Each row is a point on a tangle of strands that fork and nearly touch. The rows are in no order.
In the rows, 128 means zero.
Points whose rows are less than 181 apart are linked; no others are. Some points are linked to none.
j_975: [135 152 150  97 192 157 126 146 128 158 109  98 121  98 114 160 145 129
 142 162 140 171 101 137  91 167 140 179  95 126 157 128 112  80 106 149
  89  97  95 127 196 126 111  62]
j_730: [ 60 169 156  99 174 123 127 159 134 146 147 108 155 179 176  93 148  68
 126 128 130 125 142 180 147 148 134 109 116 127 157 175  83 109 172 150
 151 111 138 117  94 130 191 151]
j_756: [127 176  99 129 174 100 119 178 162 148 178 157 104 168 127 159  98 143
 164 144 113 110 126  96 150 111 136 125 135 149 103 156 144 144 105 135
 168 133 116 121 151 109  95 175]
j_410: [130 162  94  60  95 103 133 185 154 200 156  83 119 122 162 156  90  87
  82  94  88 137 130 147 170 129  96 110 104 105 124 150 149 131 141 148
 147 142 114  96 145  88  78 169]
j_692: [120 126 104  89 139 173 113 192 150  58 132 136 129 136  99 138  79 151
 113 194 110 144 111 119 108 137  88 107 120 129 145 152 127  95 147 161
 108 130 138 101  68 140 104 103]
j_708: [126 137 105 107 113 114 147 160 139 163 161 106 129 181 164 194 136 151
 130 156  56 134 145 106 169 101 112 152  81 136 180 138  99 188 125 106
 117 151 128 103 170 105 126 143]
j_845: [136 142 135 100 110 162 100  90 142 106  86 108 100  73 170 131 100 182
  94 124 113 145 103 144  94  73 139 142 123 109 121 150 132 172 136 120
 115 123 192  92  81 164 138 110]
j_871: [139 107 146 112 102 109 120 164 138 130 184 102 114 160 177 209 111 164
 152 178  62 164 135  94 163 133 106 166  87 144 115  88  93 164 101 102
  98 149 125 109 142  96  93 163]
j_458: [149  50 111 121  70 135 114 120 137  80 122 160 158 128 148 151 128 188
 116 126  78 120 108  66 164  94 100 151  87 128 120 121 126 150  90 133
  79 166  99 124 146 107 135 117]
j_673: [127  57  66 168  74 148 139 102 138 134 122 142 146 142  98  84 167 115
 121 110 131  99 150 114 210  70  97 102 107  99 172 177 193 145 148 184
 147 160 107 198  78 136  76 110]
j_242: [119 172 163 110 134 131 101 108 118 193  97  70 120 116 163  57 130  77
 123  91 143 132 131 165  85 153 159 126 113 154 132  96 109 170 115 100
 139 126 154 108 160 165 185 148]
j_139: [103 139 193 113 147 113 158 151 151 107 109 136 144  96 139 148 106 108
 137 140 152 157 121 113 100 145 124 137 149  84 102 145 101 101 193 174
  65 104 168 140  97 153  84 115]
j_513: [141  88 110 121 165 150  84  96 115 166 141  70  95 182 159 126 177 156
 159 136  92 168 183 136 147 121 116 115 149  84 124 129  97 148 154 124
 189 154 198  78 138 153  75 146]
j_570: [149 144 133  89 171 140  88 169  88 152 109 137 127 133 108 103 150  96
 129 116 135 106 112 147  80 203 129 141 140  85  94 130  89  66 148 119
 163 134 118  84 189 148 129 122]
j_81: [171 136 110  93  77 122 158 148 150 133 153 137 130 121 127 202 100 146
  76 154  83 136 128 153 127 153  95 171 110 147 175 129 126 138 136 138
  58 127  97 152  97 101 111 105]
j_391: [113 118 144 136 126  85 158 169  93 138 140 141 109 105 135 177 123 144
 154  98 138 131 122  75 130  87 114 116 126  55  41 102 138 106 139 103
 182 134 153  76 202 112  58 173]
j_444: [126 176 121  96 114 155 131 116 101 153 125  80 158  89  81 138 170 123
  83 163 146 119 144  99  84 134 113 156 115 133 159 120 182 144  77  94
 160 107  98 103 180 182 105 134]
j_597: [127 155  99 141 142 127 120 105 104 170 154  86 123 173 106 124 153 104
 134 143 149 130 179 171 129 152 152  86 136 179 190  94 141 129 110  92
 171 118 108 137 131 103 166 163]
j_931: [135 160 113 120 212 132 146 164  96 101 132 197 136 130  71 129  98 103
 143 130 185  76 110 125 106 114 150  81 131  92  87 177 125  64 154 154
 173  97 112 112 157 120 118 127]
j_50: [121 162  95  73  95 131 129 181 162 106 136 144 119 101 141 150  83 123
  79 124 105 130  99 154 136 132  86 130 150 100 124 184 143  99 178 159
 133 139 145 109  55 127 104 122]
j_132: [125 161 166 104 120 117 144 119 152 185 137  80 159 113 160 108 123  75
 105 107 126 125 139 119 142 111 148 135  83 147 142 159 132 174 123 162
  97 117  86 141 168 122 154 140]
j_571: [154 185 156 126 177 135 103 148 150 143 119 145  91 155 149  90  53 130
 151 155 128 119  95 183 104 148 164 121  98 205 149 103 104 138  92 119
  86 109 137 139 100 105 187 128]
j_834: [153 109  89 131 159 152  79 156 112 121 141  87  85 139 112 133  98 131
 162 136  87 171 116 134 141  93 125 106 119 150 117  96 113 143 125 137
 169 146 156 109 154  95  99  97]
j_932: [114 119 136 121 155 136  89  66 127 194  71  52 118 128 162  88 157 122
 149  98 148 166 152 127 130 125 166 112 116 119 149 108 122 157 124 107
 137 145 162  76 197 157 147 153]
j_258: [137 139 122 136  91  92 194 104  56 110 131 140 163  87  96 159 176  73
  72  82 114  85 133 142 122  77 124 161 154 102 119 128 128 158 133 105
 163 117 107 156 159 117 132  85]
j_59: [141  78 110 160 131 126  86  72 129 139 151  86 125 181 153  95 134 144
 163 148 120 150 182 103 176  86 148  87 119 156 140 105 145 169 112 146
 159 153 141 165 105 108 124 168]
j_518: [149 125 162 136 154 100 133 146  93 183 143 131 146 167 137  99 110  77
 174 115 133  99 151  78 109 159 158  98  94 130  82 106  78 158 137 119
 122 137 114 118 221 122 133 174]
j_290: [129 180  79 144 117 119 126 117 142 139 138 127  84 121  66 114 101 144
 130 134 153 112 147 115  86 112 132  81 191 152 140 113 199 142 115 107
 179 114 187 130  93 149  85 167]
j_77: [107 145 111 110 152 159 146 127 100 125  93 104 158 109  44 116 168 105
 110 167 152 127 129  99  65 144 110 125 120 123 196 127 139 120 115 120
 145 120 124  98 200 191 121  84]
j_954: [164 194 108 140 150 103 135 125 177 176 151 170 103 136 140 146  71 156
 141 109 144  90 130 130 130 108 168 120 145 157 111 163 164 161 111 129
 111 113 119 146 110 100 121 184]
j_774: [155  72  90 163  98 152 142  87 136 111 154 113 137 116  88 142 147 135
 116 144 146 128 159 116 176  81 107 123 115 134 155 151 195 147 121 181
 111 119  85 200  81 119  70 109]
j_441: [105  86 135 173 148 123 128 163 164  83 129 189 114 162 114  94 152 104
 169 121 126 135  80 157 176 197 108 161 171 143 115 128 118  76 148 145
 120 159  88 162 106 122 140  89]
j_615: [131 135 133 158 106  97 161 148  73 150 144 150  81 116 121 164 114 150
 141  79 135 118 123 150 100  84 105 102 168  78  55  90 122 121 146  55
 206 129 203  69 134 120 105 164]
j_400: [131 148 189 137 115  81 143 121 138 144 139 152 129 128 168 177  88 158
 131 122 148 126 136 142 107 163 149 133 134 122  74  99 107 109 130  85
  85 105 137 134 105 100 147 187]
j_83: [112 115 118 111  34 116 142  97  99 142 171  53 154 122 172 143 142 119
  68 130  95 135 179 122 165  70 103 108  92 116 142 123 146 187 111 123
 170 114 134 144  79 115 118 175]
j_596: [134  95 133 197 177 112 177  78 114 108 126 173 143 132 104 209 167 173
 154 123 183 129 140 144 160 108 148 146 145 116 141 146 132  83 127 117
  89  94  84 178 134  87 131  93]
j_689: [159  89  86 178 141 150 106  93 168 122  73 182  94 152  97 106 121 189
 161 126 150 104 117 125 133 133 146 111 135 160 164 120 159 127 113 102
  89 160 118 134 111 127 151 123]
j_836: [ 86 101 140 138  91 122 158 155 148  54 125 204 149 154  90  95 170 129
 104 162 109  93 101  89  96 220  85 158 161 129 141 118 137 109 109  97
 127 158 114 135 127 174 152 110]
j_810: [123  97 125 117  55 116 147 121 180 112 142 121 164 118 149 156 146 147
  88 146  82 139 131  97 169 138  97 175 111 127 153 141 141 150 125 153
  70 145  97 162  99 138 104 126]
j_885: [138  97  89 180  88 133 183  77 115 125  82 175 129 128  67 114 210 113
  98 100 164  90 135 149 124 165 119 134 164 134 195 116 166 119 129  89
 119 146  77 168 136 135 146  73]
j_870: [138 146 133 136 124 110 149 165  90  80 170 154 139 129  92 129  88  80
 126 131 122 109 130 127 109 117 118  99 145 133  94 126 113 149 149 142
 150 123 142 146  99 126 112 122]
j_775: [117  72  79 143  31 101 136  85  90 121 146 117 139 131 151 155 151 164
  90 120  85 135 157  95 178  41 104 140 118  91 145 111 165 185  90 127
 172 137 156 157  91  93 122 137]
j_395: [120 109 120 106 124 125 146 152 131 130  90 144 126 124 158 150  96 158
 143  96  94 125 124  60 119  53 132  90  71 100 124 137 107 183 138 128
  89 153 155  77 188  99 128 126]
j_460: [118 125 143 200 163 107 165 138 157  79 178 187 100 163  91 163 107 121
 202 158 147 154 102 167 143 154 134 159 178 181 130  99 122 112 129 129
  96 110 147 206  62 111 108  98]
j_62: [127 115  71 135 132 156  82 108 121 132 122  57  90 120  89 108 112 130
 134 137 119 179 121 155 138  78 119  99 120 175 177  87 167 135  95 125
 180 134 145 127 129 102 130 101]
j_201: [118  98 144 134 109 134 109 104 129  85 106 120 131  93 160  85 118 130
 118  96 112 149 124 108 132  71 128 110 138 110  93 132 112 174 167 154
 124 145 191 134  82 155 123 104]
j_309: [ 71 144 186 145 134  90 182 107 161 153 101 158 177 159 146 112 171 127
 149 130 146 109 152  69 117 154 142 135 133 114 168 160 106 159 164 134
  76 133 145 130 150 177 163 149]
j_15: [142 169 140 145 168 138  78 115 126 127 162  82 121 122 107  86 109 104
 162 185 160 150 135 127 119 179 149 138 136 184 101  85 137 122  67 123
 169 103 111 158 140 153 124 140]
j_603: [147  94 152 161 111 113 119 169 108  76 162 178 118 151 109  85 112  61
 165 116 115 121  92 158 133 201 113 151 170 158  72  85  83  98 137 154
 112 154 112 182 100 114 138 108]
j_339: [126 137 133 106 164 144 138 166 143 119 100 185 138 158 149 102  89 139
 156 127 120  89 117  78 111 104 143  81  87 120 126 176  86 143 158 149
  80 153 136  84 146 124 154 128]
j_481: [139 159 172 128 177 137 131 141 180 142 132 134 106 153 152  99  69 108
 161 166 124 141 110 162 123 144 155 129 100 178 167 130 101 158 140 187
  50 120 134 171  76 128 143 126]
j_456: [175 135 129 127 135 137  85 111 122 135 184  96  83 151 157 202 124 198
 156 188  73 150 140 138 131 135 132 184 130 150 106  96 115 155  78  81
 149 119 148 116 130 127  94 147]
j_76: [125 137 183 182 142  66 138 119 123 166 134 150 147 148 128  78 111  68
 176  96 174 107 144 109 126 169 170  93 143 147  83  91 107 131 139 119
 121 126 131 171 160 114 156 177]
j_453: [125 119 107 144 195 122 152 198 125 106 144 197 110 152  72 150 106 101
 161 109 160 103 103 149 156 128 123  82 122 116 105 147 139  51 154 158
 143 134  60 126 147  63 109 126]
j_128: [106 152 116  99 123 143  90 149 111 140 140 131  89 134 173 130 124 179
 130 110 126 107 130 141 130  95 104 123 153  87  57 152 153 108 107  91
 228 140 162  33 103 150 124 203]
j_269: [131 136  86 133 102 117 137 132 185 137 109 190 135 143 119  91 140 144
 112 109 103  80 128  72 147 128 126 139 151 125 143 181 153 172 151 155
 119 171 125 131 122 167 117 140]
j_925: [136 112 105 156 121 158 132  97 133  86 147 163 132 132 146 103 159 121
 129 126 108  99 121 165 178  95 133 157 124 151 142 188 113 140 151 164
 118 131 100 188  56 142 151  74]
j_476: [129 108 118 140  83  95 114 109 108 117 150 146 141 136 179 147 129 147
  96  87 119 107 143 144 170 102 129 107 143 120  87 136 129 127 118 114
 158 129 112 141  87  75 166 171]
j_716: [164 134 113 151 122 160 132  87 121  80 172 176 126 136 138 139 153 159
 125 164 102  89 120 151 139 137 139 194 122 187 141 157 112 162  83 111
 112 113  71 182  90 133 169  87]
j_538: [ 81  85 124 188  95  85 134  95 173 120 135 133 130 137 142 114 194 149
 146 110 120 149 123 100 200 153 122 173 175 141 139 116 167 118 107 128
 143 150 117 185 133 124 121 124]
j_493: [130 127 108  78 107 105 141 140 145 219 117  67  87 107 175 172 101 108
  95  53 106 174 137 165 140  99 122  99 110  91 123 117 137 145 147 126
 127 129 153  76 159  72  85 151]
j_401: [ 77 174 172 140 107 118 149 143 101 149 126  86 130 124 113  86 149  73
 133 155 142 130 134 118  74 156 118 138 137 141 149  96 121 172 125  97
 164 119 166 116 139 198 148 143]
j_245: [109 139 147  91  74 131 125 117 131 159 140  46 166 125 157 105 118  87
  86 133 116 139 160 125 139 113 127  89  68 167 168 111 146 169 106 125
 126 123  90 118 128 110 162 172]
j_359: [137 130 165 137 123 120 146  85 101 152  95  89 130  79 121 143 132 129
 118 107 169 155 150 129  75 113 148 110 135  94 109 102 128 143 149  98
 119  93 181 113 142 153 112 126]
j_219: [122  95 159 126 142 175 131 117 159 119  62 140 149  95  97  77 104 135
 131 130 184 128  94 106 112 141 119  91  72 152 161 120 152  81  97 140
  51 129  54 113 150 120 167  94]
j_695: [159 145 122 144 126 126 175 104 106 146 136 121 136  89 107 154 170  81
 104  91 101 122 109 168 145  84 138 199 136 142 147 162 115 170 143 154
 123 107  97 179 155 117 132  39]
j_564: [149 144 118 129 119 132 151 141 153 173 164 101 130 142 112 184 141 115
 119 155 103 144 125 164 167 148 115 179  96 181 186 134 148 125  94 135
  90 115  46 175 141  88 119 107]
j_108: [144  95 134 195 117 101 181  56 121 135 117 143 144 128 100 165 189 131
 141 128 170 125 168 137 142 159 143 147 165 128 173 120 144 125 144 125
  84 118  92 193 121 122 117 113]
j_471: [106 167 110 136 165 108 133 163 148 131 157 152 127 145  97 135 151 112
 142 135 114 117 101 122 153 144 123 173 156 155 127 147 147 127 105 125
 182 132  93 140 177 134 129 117]
j_662: [152 165 121 124 139 139  92 150  81 141 182  76 103 154  97 124 124  89
 146 170 119 147 152 175 102 186 118 122 156 165 119  83 119 117 104 102
 196 111 128 143 112 128 114 146]
j_641: [160 161 174 116 125 120  99 138 118 118 111 179 118  86 150 126  81 170
 116 130 159 109  98 156  65 182 144 152 148 117  47 100 116  63 114  80
 105  97 145 118  99 129 150 143]
j_100: [154  75 152 114 150 143 107 157 113 115 138  83 129 139 117 140 111  92
 166 156 115 187 125 129 134 166 126 114  83 136 128  86  78  96 143 172
  73 137  84 135 162  86  98  97]
j_912: [ 97 101  99 162 144 148 120  90 118  63 126 132 165 128  81  82 191 128
 134 162 162 121 135  63 147 132 115 127 138 136 135 141 167 129  78 134
 191 138  94 149 169 184 120 101]
j_383: [154 164 130 109 128 142  94  58 132 181 145  71 103 129 190 102 143 102
 100 114 108 133 152 204 131 134 180 145 118 163 140 137 111 174 119 110
 153 113 137 147 103 135 167 144]
j_217: [121 164 180 107  93 106 132 126  92 140 141  79 114  58 167 167 113 106
  80  74 135 156 123 195 119  93 116 142 151 107  64 101 141 111 126  96
 157  88 137 112 102  95 130 133]
j_706: [103 144 142 126 164 145 118 145 109 121 163 123  85 156 184 123  98 160
 159 131 121 136 147 168 127  77 117  88 140 106  59 143  95 144 134  92
 215 119 201  54  70 140 126 179]
j_126: [ 71 130 117 114 167 154 117 103 127  96 102 112 159 148 123 119 153 160
 132 158 186 141 164 125 129 116 138  66 136  99 182 148 131  79 154 115
 154 111 161  84  91 156 158 158]
j_961: [127 173 127  99 197 145 123 186 134 151 106 139  94 119 123 137 114 111
 142 117 145 144  84 196 115 159 140 145 125 132 135 146 117  45 134 152
 110 105  98 116 142  82 142  86]
j_156: [146 126  67 167 117 155 136  64 124 122  71 192 104 116  99  95 177 171
 110  91 170  81 114 163 104 124 152 129 164 154 182 139 170 119 106  79
 128 132 114 144  97 143 182  85]
j_286: [ 69 159  98 127  91 152 117  68 172 123  91  99 118  87 145 112 184 185
  93 141 126 138 117 134 120 116 130 179 146 156 202 143 188 139  83  91
 156 111 151 131  96 184 158 111]
j_677: [ 91 176 132 113 123 137 123 136 154  88 145 101 124  94 137 142  65 158
 100 151 144 150 116 151 132  67 124  90 123 158 130 136 173 105 106 129
 142  75 148 126  40 101 144 145]
j_609: [173 185 115 141 172 130  99 136 151 142 124 183  84 149 135  81  51 140
 164 130 128  77 108 134 102 116 181 111 134 185 102 139 122 185 113 120
 118 131 166 128 124 128 156 149]
j_420: [159 156 156 128 110  92 194 138 119 147 129 179 157  95  82 182 123 108
 117 124 132  85 125  76  69 146 130 178 157  91  99 134 129 144 140 128
  86 108 133 147 178 162  69 111]
j_849: [102 152  96 110 153 144 118 115 151 136  69 146 128  63 104 126 131 152
 102  74 187 124 106 140 117  91 150 116 164  91 133 181 182  72 146 145
 135 107 135  95 136 140 136 111]
j_151: [157 107 146 108 119 108 120 165  88 161 111 139 125 115 150 126 114 112
 140  81 120 116 125  93 105 145 136  98  98  78  41  92  89 115 141  95
 135 146 127  70 221  96 101 161]
j_982: [121  98 132 133 169 171 139 115 128  96  81 141 145  95 112 137 128 169
 136 124 164 141  91 115 136  81 135 114  73 132 148 142 132  77  99 138
  88 108  77 114 174  94 162  71]
j_922: [149  94 157 168 180 132 149 145 124 106 168 166 128 196  87 144 100 106
 210 186 151 140 134 140 117 186 139 124 131 163 146 103  82 110 150 156
  62 119 131 189  92 123 107 127]
j_966: [160 130 135 123 115 121 134 111  48 126 119 133 157  86 101 134 169 102
  94  93 142  94 130 113 100 119 129 139 133 101  84 106 120 128 109  96
 169 121 101 119 202 140 144 105]
j_165: [141 156  95 109 142 136  89 110  92 128 131 147 120 108 159 130 160 157
 102  82 122  80 118 154 129  88 139 152 170  86  63 174 133 121 113 105
 216 119 150  93 131 145 150 146]
j_280: [135 169 167  99 155 148 129 154 117 148  88 121 106 110 121 115  36 131
 121 163 166 145 101 163  19 144 140  85  95 146 138  75 116  94 123  97
  81  83 194 108  99 129 137 134]
j_556: [208 119 105  94 154 177  68 124 126 127 111 108 113 145 114 116  83 153
 136 175 133 119 143 136 100 158 142 108  86 157 135 117 121 104 100 127
  91 131  87 103 136 112 119 123]
j_623: [132 138 124 100 138 148 154 134 121 141 147 112 156 175 129 155 142 135
 131 179  82 108 172  76 111  95 124 121  84 130 178 164  90 215 140 136
 100 135 148 104 152 162 119 127]
j_700: [126 149 137 109 157 145 109 163 131 130 116 127 124 128 134  82 110  72
 120 110 137 127  96 200 135 159 129 123 120 142 137 162 109  80 153 174
 117 122  97 138  89 114 178 102]
j_521: [ 93  93 117  96 119 126 123 133 140 169 106  39 125 104 150 163 137 134
 119 101 114 193 137 110 168  64 119 111  97  84 144 121 152 123 141 156
 143 122 149  89 173  94  85 128]
j_624: [105  80 166 140  61 113 177 137 153  65 152 171 177 128 112 123 152 106
 116 141 100 116 112  63 133 174  88 175 134 135 128 116 117 160 119 141
  60 155 105 163 127 154 116 111]
j_981: [172 127 131 145 119 142 116  88 116  98 168 130 114 140 127 152 141 155
 142 184 104 133 143 131 107 153 151 179 133 170 135 111 104 172 105 113
 107 122 138 173 104 153 118 118]
j_529: [162  47 129 147 122 126 121 148 112  55 150 188 162 136  68 108 138  98
 155 127 139 114 126  67 143 163 109 114 150  99  67 112 113  87 157 169
 109 159 105 143 141 143  69 122]
j_684: [144  86 148 118 143 133  91 170 119 114 154  85 115 118 150 116  78  99
 173 132 102 181 121  98 142 115 131  96  79 136  68  81  89 140 130 162
 111 149 130 119 171  92  76 127]
j_563: [ 93  98 144 176 111  87 131  69 126 139 113 122 158 133 164  98 229 116
 141  92 136 137 156 107 181 141 152 159 162 113 140 118 114 140 132 120
 152 148 123 155 159 144 166 128]
j_373: [146 135 118 114  91 120 116 109 131 129 165 103 130 115 122 166 144 157
  99 151 123 117 176 107 128 147 108 134 161 104 112 131 166 130 118 129
 156 113 120 137  91 139  74 182]
j_717: [165  78 105 119  92 112 118 128 105 129 100 145 141 107 157 138 160 127
  88  53  90 121 114 137 177 121 117 156 135  70  83 145  98 109 165 157
 120 165 104 118 158  96 131  93]
j_46: [134 162 183 151 148  79 147 120 154 181 140 135 128 125 163 103 117  70
 154  79 144 133 131 139 145 144 172 150 150 141  92 145 115 163 157 166
  94 120 123 173 138 128 138 147]
j_90: [ 91 162 200 128 156 134 145 177 115 115 112 141 140 102 118  98  92 101
 138 153 144 131  56 123  62 162 111 172 105 167 117  97 107  92  81 122
 103  90 133 146 165 148 165  72]
j_225: [142 131 111 117 170 137 104 102  74 129 119 127 150 116 122 103 185  90
 117  89 164 102 138 139 136 135 146 124 153  90  88 162 108  95 140 139
 188 127  97 111 173 146 149 116]
j_281: [140 123  83 127 113 145 150 135 134 129 137 160 153 183  95  87 156 112
 130 153  90  76 165  57 122 131 126 113 118 141 181 160 119 207 150 145
 114 174 127 123 147 182 114 138]
j_8: [146  77 113 156 143 122 123 175 132 136 121 171 103 160  99 126 124 103
 167  91 141 125 105 162 183 172 116  96 135 120 119 117 117  59 172 155
  96 167  66 135 123  69 133 119]
j_703: [107 137 137  92 159 159 123 160 127  76 146  81 134  98 122 173  76 152
 120 174 152 174 129 126 113  87 117  88  97 116 120 135 143  77 130 160
 120  83 126 110  83  93  94 123]
j_959: [137 122 130 129 121 123  70  82 133 151 157  98 103 167 216 115 146 150
 125 109  94 124 157 182 172 153 158 132 140 145 104 126 106 129 112  95
 169 134 126 133  81 102 177 184]
j_872: [166  71  34 145  92 124 122 103 117 180 120 137 123 144 101 120 171 139
 116  89 104 108 141 115 200  60 116 154 125  80 170 164 178 147 124 164
 175 160 122 169 150 101  90 106]
j_670: [ 93 144 143 117 191 150 174 147 105 130  90 118 144 126  76 151 161 105
 145 158 147 147 118 120  77 145 125 153 129  95 190 155  95 105 161 148
 111 107 149 109 185 168 131  53]
j_345: [110 179 124 132 110 138 125  94 118 147 115 106 125  79 103 130 187 153
 100 137 141 134 118 135  80 136 133 181 153 166 164  85 175 132  56  49
 159 115 131 122 159 179 148 104]
j_741: [142  87 118  94  84 123  97 158 100  97 128 140 148 128 154 148 165 149
  91 115  83 114 117 124 145 177  86 157 140  79  93 118  94  82 138 107
 141 163  99  84 137 123 138 130]
j_685: [154  55 130 144  69 126 101 109 134  78 104 139 118 114 138  96 100 147
 134 107  84 144 105  82 134 107 125 128 118 140 102  77 106 193 128 136
  76 185 178 127 124 138 119 114]
j_576: [110 142 140 108 145 105 145 188 150 126 153 176 134 176 164 157 135 113
 138 131  84 123 115 146 146 172 112 168 141 105 130 167  59 116 182 155
  90 148 128 127 115 123 140 114]
j_409: [ 98 127  52 119  98 103 158 136 121 142 141 132 144 129 108 142 163 103
  76  78 111  94 129 123 182  61 104 126 133  87 149 176 180 125 142 149
 206 142 123 133 152 108 115 137]
j_475: [ 69 119 149 112 122 118  90 132 145 103 125 119 164 138 201 110 134 169
 120 123 122 126 129  92 180  81 121 110 107 107  90 160 130 112 111 123
 167 132 123  94 107 126 176 181]
j_861: [152 128 109 156 120 136  69  93 138 138 120  87  90 125  98  83 112 146
 149 146 126 156 128 124 115 142 143 117 144 195 146  40 170 151  67  88
 161 143 140 143 143 132 122 135]
j_447: [ 98 125 129 116  80 135 119 150 146  76 109 172 142 108 139 127 155 159
  90 134  86 103  88 121 119 159  96 180 146 115 120 139 114 116 122  96
 128 150 128 107 116 161 169 101]
j_98: [122 129 165 141 126 135 146 151 156 113  82 162 137  84  82  90  73 131
 125 132 171 136  76 103  68 149 127 113 114 154 125  85 158  86 102 117
  71 113 120 137 149 128 138  95]
j_781: [134 148  89  79  72  85 181 168 125 159 141 124 154 110 112 181 125 100
  49  93 100 101 141  96 152 117  86 123 119  76 139 149 166 141 146 145
 140 149 107 103 157 115  74 159]
j_985: [105 138 128 150 139 123 158  96 131 128 138 112 139 117 143 150 143 116
 118 114 134 138 135 163 162  70 147 131 132 132 155 171 129 143 155 152
 130  96 134 171  90 115 148  97]
j_414: [152 164 200 101 159 141 107 152 108 138 128 112 112 105 161 103  62 122
 131 163 155 130 106 157  42 182 132 141 123 119  59 111  90  99 130 136
 111  77 170 132  96 161 112 140]
j_600: [ 82 125 131 170 130 106 150 154 192  97 157 151 123 133  95 125 145 121
 149 135 126 156  86 126 173 169  98 178 180 165 113 122 181 101  89 116
 149 131  86 175 147 117 109 103]
j_16: [188  87 134  74 117 161  99 131 110 134 114  84 131 131 142 137 108 119
 104 138 112 148 149 153 107 180 124 113  90 110 123 110  84 101 151 153
  72 138  95 102 135  97 119 122]
j_270: [109 120  89 133 178 178 110 130 143  56 125 148 133 151 100 111 122 178
 140 182 162 133 138 141 129 120 124  79 144 133 166 165 131  77 152 147
 138 111 143 115  47 145 134 116]
j_492: [162 108 100 100 140 142  89 163 107 154 143  87  92 156 142 134 146 113
 145 124  62 147 133 141 133 160 108 145 140  91  98 117  73 148 159 130
 176 165 160  70 168 140  78 118]
j_896: [119 129 179 143 163 110 116 169 110 115 147 145 128 126 114  99 112  72
 182 146 121 142  82 116 104 190 128 181 150 148  77 100  82 111 124 147
 127 112 144 163 166 162 119  92]
j_535: [ 99 166 142 113 187 124 176 130 133 132  87 177 160 102  69 128 133 104
 116 115 220  86 124 111  83 134 146  99 140  85 136 180 165  59 148 157
 118  92 104 119 162 148 121 131]
j_763: [153  60  97 148 117 160 126  86 135 117  92 104 128 111  89 161 131 179
 124 139 151 154 136 114 157  76 120 112  90 135 178 117 179 122 107 151
  90 124  90 152 130  98 109  93]
j_902: [152 165  96  70  83 147 110 132 139 122 108 150 115  95 175 124  90 158
  69 108  97  93 124 149 101 110 113 121 131 100 104 185 124 161 155 126
 124 138 166  84  69 153 144 140]
j_672: [122 130 178 124 169 117 166 172 143 130 131 136 117 167 130 143  74  94
 163 162 136 159 130 142  88 164 129 112 109 138 166 122  85 126 182 195
  23 121 167 165  79 118 106 127]
j_320: [108 149 156 151 104 113 157 120  95 112 159 121  85 115 170 148 137 133
 133 106 117 140 147 174 118  93 108 133 183  97  70 116 102 161 158  86
 193 121 213  94  66 151 120 148]
j_809: [119  98 155 143 129 118 137 149 131  81 116 161 148 117  92  96 134 101
 151 136 148 123 129  75 108 167 117 122 183  77  78 125 114 106 192 158
 120 144 178 136 117 187  66 124]
j_316: [109 106 104 110 151 140 134 118 114 156  82 107 150 115 125 136 133 158
 131  94 157 128 145  63 126  49 148  73  93  76 127 159 153 138 132 149
 133 128 138  79 200 113 107 144]
j_13: [136 150  68 104  60 131 111  97 188 142 115 154 128 137 177 105 120 161
  91 119  89  74 139 117 143 110 128 140 132 131 155 198 157 166 133 131
 128 158 148 139  68 158 132 163]
j_422: [ 57 156 181 141 142 128 143 143  96  95 148 111 156 150 164  90 150  99
 136 168 126 134 139 134 123 109 126 122 114 140 141 126  70 167 139 106
 161 113 161 113  93 165 188 132]
j_63: [135 152 116 124 159 145 130 144  99 132 175 103 149 165 102 160 122 113
 123 175 128 131 144 162 137 128 129 117  80 184 182 118 119 121  87 106
 133  99  58 139 137  80 172 115]
j_299: [180  75 142 166 107 127 105  65 161 129  67 137  99 106 110 119  99 174
 142 117 160 153 126 142 112 154 159 105 132 146 151  62 148 113 140 114
  54 153 132 146 108 121 131 130]
j_667: [116  96 135 141 101 115 127  72 127 163  67  99 162 123 145  84 193 129
 122  85 128 130 142  97 137 147 146 134 118 123 171 112 111 156 130 111
 108 161 120 110 196 152 188 131]
j_303: [115 162 145 122 135 128 117 125 133 131 127  91  89 125 138 142  54 157
 131 143 142 162 132 175  91  98 141  65 124 154 136  78 139 124 120  75
 137  98 197  91  68  99 148 166]
j_494: [ 60 118 153 117 131 126 122 147 125  94  97 121 154 131 151 141 128 178
 129 128 158 149 128 112 136 108 121  73 115  92 119 114 131  64 133  93
 149 121 147  58 112 115 165 175]
j_843: [ 82 155  87 117 106 148  94  69 139 148 120  62 125 119 139 103 157 155
 111 145 148 130 155 112 135  97 141 116 140 151 182 136 206 144  67 110
 194 107 148 123 111 165 138 168]
j_770: [141  89 172 154  98  99 145 114 169 128 116 160 131 131 139 135 100 134
 139 111 153 134 135 129 139 164 141 112 131 137 130  95 125 113 150 140
  33 148  99 161  97  98 142 164]

Follow the links from the first point to the second, and from the first to the third. Name the last point that the two ways share.
j_982; j_809; j_703 -> j_600
j_316; j_849; j_471 -> j_441
j_922; j_476; j_98 -> j_600
j_258; j_861; j_677 -> j_902
j_931; j_269; j_458 -> j_902
j_596; j_741; j_662 -> j_810
j_535; j_975; j_395 -> j_441
j_600; j_50; j_345 -> j_242
j_538; j_662; j_843 -> j_242

A fork is a point with three links. Follow the links from the first point to the second and name the forks in between, in order.
j_77; j_535 -> j_242, j_600, j_441
j_563; j_716 -> j_242, j_692, j_902
j_716; j_932 -> j_902, j_692, j_242
j_16; j_564 -> j_834

Name the points in between on the shortest way along the links from the first point to the second, in order.
j_286; j_538 -> j_345, j_444, j_77, j_670, j_975, j_961, j_700, j_730, j_422, j_401, j_242, j_932, j_667, j_563
j_165; j_76 -> j_128, j_706, j_320, j_615, j_391, j_151, j_518
j_476; j_985 -> j_475, j_494, j_126, j_270, j_692, j_50, j_902, j_13, j_269, j_281, j_623, j_708, j_871, j_456, j_981, j_716, j_925
